A landscape with many valleys, sampled at points; each row gives a point and its height.
A ball rolls from a point to the lowest of its 2 nearest points, and stops where none of them is lower. Distance is the straight distance between rows; heights are no part of it.
Pomud: -.09 .01 .21 -.03 -.18 -.08 .05 .16 .33 -.24 .55 .07 -.14 -.46 -.19 -.01
 -.23 .17 -.11 .06 .89 -.13 -.39 .36 -.02 -.18 -.35 -.19 -.30 -.03 -.06
 -.11 .16 -.07  h=59.1
der: .20 -.02 .10 .05 .20 .51 .04 .16 -.36 .30 -.29 -.17 -.12 -.12 .09 -.02
 -.08 .10 .27 .15 -.38 .16 .29 -.49 .23 .02 -.14 -.06 -.08 .04 -.10 -.24
 .21 .44  h=35.0
teti: -.03 .01 .07 .10 -.16 .34 .08 .00 -.44 .02 -.19 -.55 .14 -.13 -.07 .14
 -.28 .65 .35 .09 -.33 .51 .48 -.22 .55 .33 -.07 .16 -.06 -.28 -.04 .12
 .25 .49  h=48.3
povo: .35 -.05 .41 -.17 -.23 .54 .15 .12 .55 .03 .29 .48 .02 .17 -.48 -.33
 -.35 .33 -.23 .03 .52 .05 -.28 -.17 -.03 .06 -.19 .06 .07 .15 .05 -.07
 .16 -.04  h=60.9
Zogi: -.16 -.02 .16 .25 .16 -.03 .14 -.05 .00 -.20 -.21 .11 -.10 -.53 -.05 .41
 .32 .47 .23 .20 .06 -.34 .31 .47 -.38 -.52 -.09 -.08 -.43 .35 -.55 .16
 -.47 .17  h=71.8
ven: -.17 .24 .07 -.01 .32 -.74 .10 .12 -.16 .05 .18 -.01 -.09 .03 .36 .11
 .11 -.56 -.01 .00 .14 -.06 -.10 .06 .12 -.11 .10 -.19 .00 -.21 .12 .00
 -.07 -.19  h=48.7
nuku: .27 -.23 -.26 -.12 -.15 .47 .08 .24 -.38 .31 -.01 -.03 -.20 -.15 .15 .23
 -.53 -.12 -.03 -.21 -.07 .04 -.05 -.20 .32 .28 -.34 .20 .09 .08 .16
 -.11 .20 .22  h=53.0
Selel: -.03 .08 -.20 .03 .18 -.02 -.08 -.29 -.17 -.30 .10 -.25 .26 .63 -.02 .18
 .10 .19 -.10 .05 -.06 .05 .22 -.01 -.12 -.02 .20 -.08 .14 .10 .05 .36
 .11 -.16  h=51.3
zur: .07 .05 .37 -.02 -.26 .41 .34 .30 .38 .35 .09 .47 .04 -.36 -.11 .02 -.23
 -.06 -.05 -.11 .18 -.01 -.22 -.24 .19 -.13 -.42 .02 -.20 -.02 .05 -.28
 .15 .24  h=58.7
Zop: -.14 .04 -.28 .07 .45 -.07 -.01 -.31 -.47 -.10 -.09 -.48 .12 .73 .16 .17
 -.25 .20 .15 .21 -.30 .15 .44 -.01 -.09 .22 .12 -.18 .41 .03 .20 .48
 .05 .04  h=46.6
zek: .29 -.21 -.69 -.20 -.28 .02 -.09 -.16 .38 .02 .06 .29 .09 .30 .12 -.01
 .12 -.13 -.54 -.59 .12 -.06 -.26 .15 -.22 .32 .07 .14 .29 .10 .20 .07
 -.12 -.40  h=32.7
Pog: -.33 .16 .03 .08 .65 -.52 -.22 -.16 .14 -.11 .06 -.15 -.11 -.25 -.04 .12
 .49 -.16 .29 .25 -.29 -.38 .19 .32 -.25 -.23 .34 -.24 -.23 .25 -.24
 -.05 -.39 -.09  h=37.3
Vev: .17 -.01 -.46 -.14 -.36 -.03 .27 -.08 -.31 .02 .14 .11 .07 .25 .07 .26
 -.32 -.20 -.34 -.51 .03 .02 .11 .19 .15 .12 .00 .04 .49 -.20 .02 .23
 -.10 -.24  h=55.8
nobap: .01 .08 .65 -.17 .08 .32 .21 .23 .44 .44 .08 .73 -.08 -.35 -.06 -.24
 -.03 -.27 -.02 .09 .28 -.10 -.26 -.19 -.03 -.50 -.45 .09 -.41 -.14 -.15
 -.28 .08 .08  h=59.6
Kis: -.20 -.02 .15 .20 .34 -.27 .15 .07 .21 -.22 .18 .45 -.20 -.57 -.18 .18
 .38 .06 .16 .22 .14 -.41 -.02 .36 -.48 -.57 -.10 -.20 -.45 .29 -.32 .04
 -.47 -.05  h=70.5
kaza: -.21 .30 -.01 .07 .33 -.29 .04 -.08 -.29 .04 .06 .22 -.11 -.17 .15 .04
 .16 -.56 .00 .17 .03 -.27 .06 .13 -.08 -.49 .13 -.20 -.22 .00 -.14 .02
 -.26 -.28  h=45.3
mok: -.22 .22 .05 .07 .12 -.33 -.11 -.09 -.22 -.38 .23 -.78 .17 .02 -.03 .14
 -.15 .32 .15 .06 .20 .06 .22 .19 .04 .26 .17 -.05 -.01 -.27 .10 .27 .12
 .16  h=28.3
Sef: -.05 .22 -.04 -.11 .09 -.08 -.08 -.18 -.25 -.45 .33 -.09 -.02 .43 -.22
 -.15 -.10 .18 .04 .32 .24 -.10 .21 .42 -.09 -.16 .14 -.35 .13 .01 -.11
 .43 .12 -.30  h=55.5
Tibed: -.01 .18 -.21 -.04 -.15 .04 .08 -.09 -.44 -.46 .23 -.32 .13 .39 -.14 .07
 -.30 .49 -.26 -.12 .43 .00 .09 .52 -.03 -.03 .00 -.14 .20 .04 -.17 .53
 -.09 -.35  h=59.0
Tig: -.16 -.23 .13 -.20 .27 .13 -.19 .37 .35 .24 .13 -.14 -.13 -.11 -.05 .05
 -.16 .12 .00 .18 .20 -.13 -.37 -.05 .12 .10 -.56 .00 -.31 .19 .31 -.19
 -.12 .44  h=56.4
zizon: -.23 .17 -.26 .31 .48 -.57 .05 -.17 .05 -.23 -.10 -.56 .22 .33 .30 .17
 .27 .20 .21 .01 -.10 .12 .30 .33 -.18 -.06 .18 .01 .24 .01 -.13 .44
 -.19 .08  h=17.6
tokef: -.08 .00 .04 -.09 -.24 -.41 .37 .14 -.39 -.07 .22 .14 -.14 .02 .14 .30
 -.09 -.43 -.41 -.13 .33 -.18 -.24 .34 .01 -.36 -.19 -.09 .06 -.27 -.24
 .14 -.04 -.48  h=55.4
bina: -.20 -.05 -.08 .29 .40 -.66 -.32 -.42 .45 -.20 .13 -.45 .23 .36 .10 .06
 .49 .21 .20 .15 .02 .04 .04 .39 -.33 .22 .49 .18 .30 .04 -.02 .32 -.14
 -.06  h=32.3
Gop: -.13 .09 .45 .18 .40 .22 -.02 .15 .10 .19 -.23 .54 -.10 -.33 -.05 .14
 .30 -.01 .22 .38 -.10 -.38 .14 .10 -.39 -.53 -.13 -.20 -.31 .65 -.54
 .10 -.25 .21  h=77.8
pabe: .08 -.05 .21 -.02 .02 .20 -.01 -.05 .27 .37 -.35 .54 -.02 -.11 .06 -.25
 .37 -.34 -.05 .17 -.57 .10 .03 -.34 -.06 -.11 .32 -.05 -.10 .16 -.19
 -.39 .15 .03  h=55.6
Guk: -.24 -.17 -.34 .20 .47 -.02 .07 .27 -.43 .11 -.48 -.48 .17 -.25 .15 .34
 -.02 .41 .09 -.10 -.09 -.12 .16 -.05 -.06 -.01 -.45 .33 -.04 .44 .01
 .17 -.27 .62  h=28.7
pizep: .29 -.29 -.08 -.10 -.26 .31 .09 .36 .03 .48 -.27 .68 -.09 -.26 .15 .02
 -.05 -.33 -.18 -.37 -.13 -.03 -.33 -.06 .01 -.10 -.16 .26 .11 .03 .03
 -.35 .02 -.33  h=21.0
Fetos: -.12 .11 .55 .22 .10 .59 .29 -.03 .12 .10 -.11 .44 -.12 -.24 -.12 -.08
 .09 .20 .17 .49 -.02 -.08 .16 -.03 -.15 -.64 -.01 -.17 -.32 .29 -.72
 -.04 .07 .15  h=76.9
zisa: .11 -.32 -.25 -.12 .19 .53 -.29 .06 .16 .17 .13 -.08 -.20 .27 .12 -.07
 -.25 -.02 -.20 -.06 .26 -.18 -.31 -.07 -.12 .38 -.46 .06 .03 .44 .42
 -.04 -.20 .15  h=49.2
mek: .06 .06 -.02 -.10 -.44 -.04 .37 .02 -.14 -.12 .07 .39 -.11 .00 -.09 .03
 -.11 -.15 -.31 -.08 .43 -.12 -.47 .20 -.26 -.46 -.27 .02 -.27 .06 -.30
 .02 .02 -.45  h=52.5
losu: -.10 .04 .11 .19 -.29 -.13 .25 -.08 .43 .00 .01 .50 .09 -.49 -.11 -.06
 .46 -.16 -.28 -.05 -.01 -.01 -.10 .07 -.07 -.42 .14 .00 -.45 -.31 -.36
 -.23 -.15 -.21  h=67.9
Rimez: -.38 .13 .28 .26 .57 -.47 -.43 -.21 .04 .02 -.16 -.50 -.12 -.10 -.01
 -.10 .41 -.17 .58 .31 -.35 -.09 .20 -.03 -.24 .20 .16 .14 -.14 .01 -.24
 -.05 -.16 .48  h=42.6
zifu: -.29 -.14 .14 -.16 -.02 -.14 -.13 .37 .55 -.08 .26 -.03 -.03 -.47 -.05
 .03 -.09 .22 .01 -.10 .46 -.08 -.48 .18 .10 .13 -.48 .01 -.36 -.04 .27
 -.32 -.02 .06  h=57.8
pegur: .17 -.05 .07 -.02 .19 .06 -.12 -.22 .01 .28 -.21 .22 -.20 .31 .16 -.20
 .32 -.60 .07 .12 -.74 .15 .15 -.39 .00 .01 .45 .03 .08 -.03 .18 -.23
 .16 -.06  h=52.9
vazit: .01 .22 -.01 .04 .14 -.11 .21 -.14 -.51 -.27 .07 -.60 .22 .53 .30 .11
 -.13 .32 .18 .13 -.23 .42 .56 .04 .34 .16 .11 -.22 .47 -.38 -.02 .56
 .03 .20  h=40.2
Mipan: -.48 -.13 -.08 .25 .45 -.16 -.16 .18 -.05 .02 -.33 -.56 .07 -.27 -.10
 .21 .06 .33 .31 .04 .11 -.20 .06 .14 -.12 -.06 -.30 .26 -.29 .22 -.02
 -.01 -.24 .55  h=33.4
zigif: .23 -.07 -.01 .00 -.47 .00 -.14 -.19 .16 -.08 -.06 -.25 .17 .14 -.25
 -.08 .16 .39 .11 -.08 -.41 .34 .32 -.12 .22 .38 .32 .11 .22 -.37 .00
 -.03 .29 .13  h=32.8
rade: .28 -.05 -.04 -.18 -.27 -.31 .00 -.30 .27 .11 -.09 .04 .18 .30 -.21 -.30
 .41 .14 .18 -.09 -.54 .34 .31 -.38 .13 .33 .62 .22 .25 -.49 .18 .03 .26
 -.07  h=39.5
Zubi: .02 -.26 -.46 .06 .05 .10 -.12 .12 .25 .10 -.05 -.08 .01 -.03 .13 .06
 -.13 .16 -.22 -.34 .14 -.25 -.44 .09 -.06 .19 -.50 .29 -.11 .37 .18
 -.06 -.28 .18  h=46.7
Nep: -.28 .06 -.19 .12 .09 -.30 -.13 .16 .05 -.31 .32 -.43 .20 -.04 .04 .14
 -.06 .38 -.20 -.10 .36 -.06 -.09 .31 .05 .20 -.11 .02 -.08 -.01 .06
 -.02 -.05 -.01  h=34.5
kov: .29 -.32 -.13 -.19 .04 .37 -.37 .01 .28 .26 .02 .42 -.33 .58 .06 -.21
 -.11 -.34 -.25 .01 .12 -.25 -.45 -.15 -.45 .13 .06 -.17 .27 .66 .33
 -.07 .03 -.30  h=11.4
soses: .07 .06 .22 -.07 -.17 .35 .02 -.02 .01 .27 -.12 .35 -.21 -.04 .05 -.19
 -.21 -.46 -.09 .19 .09 -.17 -.31 -.23 .12 -.35 -.11 -.12 -.28 -.03 -.07
 -.12 -.03 -.15  h=8.0
kug: .10 -.30 -.17 -.08 -.19 .56 -.01 .30 -.26 .21 -.16 -.28 .07 -.26 .03 .21
 -.42 .30 .40 -.08 -.17 .27 .27 -.16 .44 .43 -.29 .25 -.08 -.09 .09 -.15
 .32 .46  h=51.1
tifum: .19 .02 .09 -.37 -.29 -.53 -.08 -.26 .29 .18 .12 -.08 -.04 -.05 .02 -.25
 .22 -.31 .18 -.18 -.50 .19 .12 -.42 .26 .43 .45 .09 .16 -.62 .30 -.29
 .21 -.05  h=44.8
Tive: .19 -.23 .04 -.13 .36 .47 -.12 .36 .13 .37 -.11 -.10 -.12 -.38 .10 -.10
 -.21 .01 .13 -.16 -.01 -.08 -.20 -.27 .25 .34 -.53 .20 -.07 .09 .34
 -.29 -.01 .47  h=55.0
Lud: .04 .15 .09 -.05 -.50 .27 .17 .07 -.08 -.29 .26 -.14 .02 .06 -.35 -.15
 -.54 .33 -.20 .20 .55 .08 -.03 .24 .21 -.05 -.23 -.32 -.06 -.01 -.19
 .05 .01 -.12  h=59.9
suto: -.10 -.07 -.46 .05 -.11 -.40 -.08 .10 .08 -.13 .16 -.47 .10 -.15 .17 .28
 -.14 -.04 -.29 -.42 .16 -.10 -.24 .19 .07 .36 -.17 .18 .06 -.14 .33
 -.11 -.07 -.10  h=39.1
Siko: .03 -.15 .08 .08 .17 .14 -.07 .15 -.43 .36 -.50 -.17 -.08 -.04 .09 -.10
 -.05 -.14 .54 .23 -.66 .30 .42 -.44 .28 .40 .01 .13 .15 -.25 .06 -.12
 .31 .44  h=39.2
fitim: -.13 .17 .27 .16 .21 -.90 -.34 .06 .43 -.12 .37 -.48 .11 -.17 .15 -.02
 .46 -.28 .08 -.01 -.03 .02 .05 -.02 -.14 .19 .35 .20 -.14 -.57 -.03
 -.13 -.13 .01  h=51.0
tovom: .20 .05 .06 .19 .13 .36 -.02 .00 -.34 .22 -.26 .17 .02 .08 .12 .03 -.04
 -.10 .04 .14 -.32 .01 .07 -.21 -.02 -.21 .08 -.19 -.03 .36 -.24 .03 .07
 .03  h=30.6
pek: -.08 -.08 -.09 -.06 .23 -.70 -.31 .11 .49 .07 -.02 -.20 .07 -.12 .17
 -.22 .64 -.49 .02 -.21 -.35 -.14 -.16 -.11 -.19 .20 .16 .23 -.04 -.34
 .07 -.29 -.11 .02  h=54.4
tar: .32 -.38 -.36 -.10 -.17 .00 -.17 .17 .26 .37 -.19 .72 -.02 -.17 .24 -.10
 .33 -.41 -.03 -.32 -.34 -.11 -.23 -.10 -.04 .14 .30 .11 .14 .05 .26
 -.31 .14 -.21  h=27.0
Kiten: -.29 .31 .32 .10 .41 -.37 .00 -.16 -.08 -.22 .07 .12 -.19 -.27 .02 -.04
 .40 -.31 .37 .50 -.17 -.17 .19 .12 -.14 -.47 .44 -.35 -.29 .02 -.17
 -.05 -.12 -.05  h=41.6
Defe: -.02 .13 .44 -.31 -.19 .08 -.05 .08 .16 -.11 .24 .16 -.26 .13 -.18 -.29
 -.27 -.28 .05 .37 .27 -.12 -.17 -.18 .16 -.09 .02 -.39 -.13 -.05 .21
 -.12 .13 .04  h=15.5
zepe: -.06 .26 .12 -.10 -.35 -.26 .17 -.28 -.02 -.18 .25 .36 -.15 .20 .04 -.35
 -.03 -.49 -.23 .11 .31 .01 -.16 .00 -.06 -.50 .33 -.21 -.15 -.20 .07
 -.10 .10 -.57  h=45.0
tuv: -.25 .17 .17 .32 .08 .09 .28 .01 -.38 -.30 -.15 -.11 .29 -.36 -.19 .43
 .07 .58 .13 .17 -.04 -.03 .33 .34 -.08 -.59 -.13 .03 -.17 .24 -.66 .23
 -.30 .15  h=73.3
Pob: .17 -.22 -.08 -.26 -.53 -.08 -.08 .00 .53 .29 .13 .56 -.20 -.11 .04 -.26
 .14 -.58 -.18 -.41 -.27 .05 -.30 -.27 .05 .23 .32 .11 -.08 -.21 .45
 -.42 .16 -.34  h=32.2
mil: .16 .05 .16 -.21 -.17 .36 .28 .19 -.11 .47 -.38 .67 -.08 -.46 .24 .13
 -.09 -.41 -.06 -.21 .03 -.15 -.30 -.06 .09 -.38 -.35 .10 -.16 -.02 -.25
 -.15 .04 -.13  h=15.4
Dekas: .37 -.13 -.48 -.08 -.01 .36 .21 .04 -.42 .14 -.10 .19 -.18 .14 .22 .38
 -.38 -.30 -.12 -.37 -.14 -.09 .03 -.19 .12 .19 -.02 .15 .37 .21 .06 .05
 .01 -.29  h=55.1
ker: -.29 -.13 .16 .32 .06 -.16 .06 .08 .67 -.06 .13 .21 -.04 -.51 -.08 .04
 .53 .04 .00 .18 -.08 -.23 -.14 .27 -.20 -.43 -.03 .06 -.33 .09 -.19
 -.27 -.32 .03  h=69.2
Biz: .13 .06 .39 -.27 -.01 .50 .18 .34 -.03 .23 .07 .20 -.18 .03 -.14 -.02
 -.62 .20 .14 .21 .56 -.20 -.13 -.08 .31 -.14 -.62 .00 -.18 .02 .03 -.04
 .03 .35  h=57.5
femug: -.01 .30 -.07 -.01 -.10 -.31 .16 -.36 -.31 -.42 .26 -.28 .09 .60 .12
 -.05 -.19 .13 -.07 .06 .10 .42 .47 .17 .17 .07 .32 -.42 .67 -.34 -.05
 .46 .07 -.13  h=46.5
dev: .12 .12 -.11 -.14 -.43 -.35 .06 -.36 .20 -.13 .24 .31 -.06 .31 -.01 -.25
 .15 -.29 -.42 -.11 .24 .09 .00 -.13 -.03 .12 .41 -.23 .25 -.21 .22 -.02
 .06 -.61  h=40.0
tobaz: -.25 .09 -.04 .40 .35 -.68 -.04 -.10 .16 -.24 .08 -.10 .19 -.24 -.08 .24
 .65 .02 -.09 .07 -.06 -.10 .07 .20 -.24 -.20 .23 .16 -.13 .00 -.32 -.10
 -.38 -.10  h=30.9
paf: .09 .07 -.02 -.25 .10 -.42 -.15 -.32 .27 .06 -.02 .05 -.07 .37 .29 -.29
 .34 -.58 -.05 -.02 -.48 .16 .11 -.28 .03 .15 .57 -.14 .25 -.31 .30 -.07
 .23 -.15  h=49.3
Fipa: .07 -.02 -.35 -.22 -.32 -.25 -.19 -.38 .32 -.24 .23 .05 .09 .47 -.05
 -.28 .21 .03 -.55 -.33 .28 .16 -.22 .12 -.18 .36 .23 -.04 .29 .02 .39
 .13 -.25 -.53  h=32.5
ruzu: .04 -.12 -.03 .18 .51 .33 .03 .28 -.55 .19 -.58 -.15 .05 -.33 .06 .20
 -.05 .18 .26 -.14 -.43 -.08 .09 -.23 .15 -.02 -.28 .15 -.02 .37 .00
 -.02 -.04 .45  h=33.6
mopif: -.08 -.19 -.52 .16 .13 -.26 -.10 .20 -.17 .12 -.22 -.24 .21 -.23 .05 .35
 .09 .05 -.18 -.43 .06 -.19 -.11 .14 -.05 .07 -.26 .24 -.03 .02 .09 -.05
 -.28 .18  h=43.2
dod: -.16 -.24 -.25 -.27 .13 .15 -.28 .20 -.18 .24 -.13 -.39 -.29 -.19 .30
 .08 -.42 -.19 .24 -.05 -.13 -.05 -.12 -.22 .22 .52 -.49 .13 .03 -.09
 .59 -.28 -.02 .44  h=53.3
rore: .19 .27 .52 .24 .28 .62 .19 -.01 -.49 .07 -.28 .22 .11 -.03 -.17 -.04
 -.12 .32 .22 .41 -.08 .04 .20 .05 -.16 -.63 -.05 -.13 -.01 .53 -.62 .24
 -.01 .03  h=75.8
dasut: .21 .12 -.20 -.04 -.18 -.35 .19 -.26 -.08 -.21 .11 -.11 .19 .39 .06 .09
 -.05 .02 -.29 -.39 .25 .27 .13 .25 .06 .28 .21 -.20 .48 -.26 .23 .32
 -.09 -.29  h=52.0
gal: -.25 .05 .02 .05 .23 -.01 -.07 -.02 -.28 -.17 -.02 -.47 .05 .14 -.12 .09
 -.26 .22 .20 .35 -.07 .00 .12 .04 .06 .00 -.09 -.21 -.19 .02 .07 .06
 .14 .37  h=20.8
Mir: .28 -.12 .03 .00 -.12 .47 .02 .19 -.24 .39 -.31 .51 -.04 -.27 .09 -.26
 .18 -.41 .21 -.03 -.62 .22 .11 -.28 -.06 .06 .27 .09 .20 .07 .05 -.37
 .38 .11  h=57.6
bilop: .06 -.01 .46 -.18 .14 .46 .03 .49 .01 .20 .09 -.14 .01 -.37 -.14 .08
 -.49 .20 .06 .01 .30 .03 -.11 -.21 .35 .19 -.65 .28 -.17 -.14 .26 -.33
 .21 .54  h=56.3
Duzat: .22 -.16 .15 -.22 -.44 .50 .16 .29 .47 .31 .22 .43 -.11 -.10 -.30 -.04
 -.36 .00 -.31 -.23 .59 -.11 -.53 -.14 .12 .28 -.50 .12 -.12 -.08 .20
 -.25 -.01 .00  h=59.7
nolo: .01 .12 .37 -.10 .21 .43 .18 .30 -.44 .35 -.41 .56 -.18 -.25 .19 .06
 -.12 -.41 .08 .09 -.05 -.22 -.27 -.30 -.08 -.50 -.47 -.08 -.22 .41 -.35
 -.07 -.19 .15  h=21.1
kili: .20 .09 .25 -.06 -.40 .61 .16 .15 -.27 -.17 .04 -.07 -.04 .15 -.07 .09
 -.65 .10 .04 .20 .37 .08 -.03 -.07 .35 .05 -.49 -.15 .03 -.07 -.02 -.05
 .18 .19  h=58.8
vodat: -.03 .15 -.14 .21 -.40 -.26 .21 -.17 -.07 -.37 .29 -.41 .31 .15 -.12 .14
 -.11 .60 -.40 -.26 .37 .25 .05 .31 .05 -.03 .09 .07 .14 -.16 -.16 .42
 -.09 -.27  h=62.1
tum: -.02 .15 .20 .16 .17 .08 .00 -.06 -.45 .20 -.43 -.37 .10 -.29 .04 .04
 .12 .25 .49 .16 -.60 .49 .59 -.23 .34 .25 .20 .21 .14 -.32 -.16 .10 .33
 .62  h=43.9
radid: .17 -.01 -.04 -.16 -.51 .29 -.09 -.20 .28 -.25 .25 .43 -.03 .45 -.18
 -.37 .25 -.02 -.48 .00 .29 -.04 -.24 -.09 -.22 -.04 .40 -.09 -.08 .08
 .11 .13 .06 -.54  h=44.9
zub: .02 -.21 -.21 -.29 -.50 -.25 -.16 .01 .10 .12 .14 .06 .02 .03 .05 -.13
 .09 -.02 .19 -.28 -.32 .50 .29 -.22 .13 .65 .50 .39 .30 -.47 .59 -.31
 .25 .09  h=41.8
tuson: .10 -.01 .06 .21 -.49 .12 .40 -.23 .33 .00 .10 .51 .11 -.12 -.16 -.17
 .16 .18 -.35 -.22 .10 .11 -.03 .01 -.10 -.40 .15 -.02 -.16 -.37 -.39
 .01 .02 -.46  h=66.6
gaf: .12 .28 .10 .10 .07 .54 .36 .11 -.66 .24 -.50 .37 -.09 -.11 .18 .11 -.12
 -.23 .06 .04 -.07 -.12 .04 -.30 -.03 -.56 -.03 -.16 .03 .19 -.51 -.03
 -.01 -.07  h=25.8
lib: -.09 .27 .13 -.11 -.39 -.30 .36 .07 -.61 -.39 .24 -.03 -.29 -.04 -.08
 .17 -.47 -.15 -.15 -.02 .71 -.12 -.31 .41 .04 -.20 -.21 -.24 .16 -.20
 -.24 .25 .03 -.63  h=58.2
Kudam: -.65 -.02 .07 .08 .67 -.19 -.42 -.13 .07 -.06 -.13 -.55 -.09 -.10 .04
 -.05 .14 .09 .54 .40 -.14 -.25 -.08 .16 -.26 .18 -.20 .02 -.14 .34 .09
 .02 -.06 .54  h=37.9
nolaz: .07 -.12 -.26 -.18 -.07 -.01 -.19 -.22 .10 -.08 .12 .21 -.14 .66 -.02
 -.31 .00 -.20 -.31 -.04 .10 -.09 -.31 -.03 -.23 .33 .16 -.24 .21 .37
 .36 .10 -.15 -.32  h=22.2
kiser: .35 -.31 -.38 -.05 -.19 .07 -.16 -.09 .37 .04 -.15 .20 .21 .13 -.07 -.16
 .29 .14 -.25 -.41 -.25 .04 -.11 -.02 -.16 .23 .35 .12 .20 .19 .15 .01
 .04 -.24  h=24.5
Barat: .18 -.47 -.22 -.11 -.71 -.13 -.18 .20 .41 .18 .18 .39 .01 -.01 -.09 -.20
 .19 -.09 .04 -.36 -.25 .30 .00 .00 .14 .54 .37 .27 .16 -.31 .53 -.55
 .25 -.20  h=37.2
molil: .36 -.03 -.17 -.22 -.45 .28 .16 -.13 .27 -.21 .28 .50 -.09 .36 -.22 -.25
 -.07 -.09 -.41 -.17 .46 -.28 -.52 .13 -.40 -.24 -.10 -.04 -.02 .23 -.10
 .06 -.09 -.56  h=48.8
Pigu: .29 -.07 -.24 .06 -.36 .12 .03 .15 .08 .07 -.17 .13 .41 -.27 -.22 -.05
 .18 .40 .11 -.36 -.46 .32 .42 .03 .11 .13 .36 .42 .22 -.23 -.04 .01 .37
 -.02  h=23.9
bifuf: -.05 .01 -.02 .15 -.01 -.64 -.15 .00 .27 -.01 .26 -.01 -.06 -.14 .15
 -.02 .40 -.55 -.26 -.14 .00 -.16 -.32 .10 -.18 -.08 .16 -.01 -.20 -.25
 .16 -.27 -.18 -.21  h=52.1
Zuver: -.29 -.12 -.41 .16 .44 .02 -.15 .02 -.42 -.02 -.16 -.80 .20 -.05 .12 .40
 -.50 .36 .05 -.01 .02 -.02 .10 -.03 .02 .17 -.38 .24 .02 .33 .18 .36
 -.14 .48  h=22.3
Pugu: -.09 .16 .10 -.09 .13 .10 -.18 -.08 -.02 -.59 .30 -.25 -.23 -.01 -.29
 -.20 -.25 .33 .17 .41 .59 -.16 .01 .28 .21 .06 .08 -.50 .00 .09 -.20
 .29 .07 -.20  h=58.0
Viguz: .08 .33 .27 -.25 -.20 .13 .05 -.30 -.16 -.02 .07 .31 -.19 .41 .01 -.22
 -.08 -.56 -.06 .13 -.12 .00 .07 -.30 .11 -.40 .36 -.33 -.08 -.11 -.04
 .09 .22 -.34  h=48.9
rek: -.32 -.05 -.21 .00 .42 .04 -.38 -.01 -.22 -.09 -.06 -.69 .06 .10 -.10
 .02 -.45 .45 .29 .37 -.03 -.11 .05 .08 -.08 .30 -.18 -.06 -.14 .48 .27
 .21 -.01 .35  h=12.8
vopep: -.17 -.03 -.01 .38 .02 -.49 -.10 -.27 .57 -.25 .08 -.35 .19 .04 -.09
 -.01 .64 .22 -.07 .08 -.14 -.02 -.07 .19 -.34 .01 .35 .15 -.05 -.16
 -.16 .04 -.12 -.06  h=37.7
Bateg: .01 -.01 -.16 .10 -.43 .01 .13 -.21 .32 -.36 .24 .10 .25 -.02 -.23 .02
 .03 .31 -.41 -.17 .23 .08 -.01 .22 -.04 -.18 .02 -.02 -.04 -.09 -.03
 .07 .01 -.31  h=64.8
fif: .15 .24 .41 -.12 .02 .32 .11 -.43 -.33 -.07 -.31 .20 -.16 .60 -.16 -.31
 -.01 -.20 .11 .37 -.18 .06 .34 -.42 .09 -.11 .53 -.28 .20 .05 -.01 .06
 .26 -.18  h=52.2
pev: -.07 .11 .21 .23 .22 .48 .12 .06 -.43 -.11 -.28 -.11 .31 -.03 -.19 .29
 -.15 .60 .24 .31 .03 .02 .23 .10 .11 -.36 -.22 -.03 -.10 .55 -.56 .31
 .11 .26  h=74.6
mosuz: -.06 .15 -.13 .12 .35 -.51 -.01 -.20 -.15 -.13 -.14 -.67 .21 .30 .28 .10
 .16 .13 .36 .02 -.46 .38 .49 .12 .05 .19 .14 .05 .33 -.35 -.01 .49 .02
 .30  h=31.0
kep: .36 -.27 -.38 .23 -.37 .29 .03 .01 .26 -.01 -.30 .13 .48 -.07 -.29 .01
 .12 .53 -.28 -.36 -.17 .26 .08 .07 .01 .06 .18 .37 .20 -.05 -.20 -.04
 .05 -.23  h=12.1
Zugi: -.10 -.15 -.21 -.23 .01 .14 -.21 .10 -.23 -.02 .11 -.27 -.41 .18 .22 .13
 -.55 -.13 -.04 .01 .29 -.08 -.29 -.20 .08 .58 -.49 -.09 .07 .19 .68
 -.13 -.18 .23  h=51.4
fenel: -.37 .15 .32 .13 .48 -.71 -.34 .02 -.01 -.17 .17 -.76 -.09 -.09 .26 .00
 .38 -.23 .43 .27 -.14 .03 .31 -.09 .02 .09 .17 .15 -.06 -.44 -.11 -.04
 -.09 .33  h=46.9

Where does a ball stop that starts at each point below?
pabe | kep
Zugi | rek
pek | rek
tuv | Sef
Mir | kep
Gop | Sef
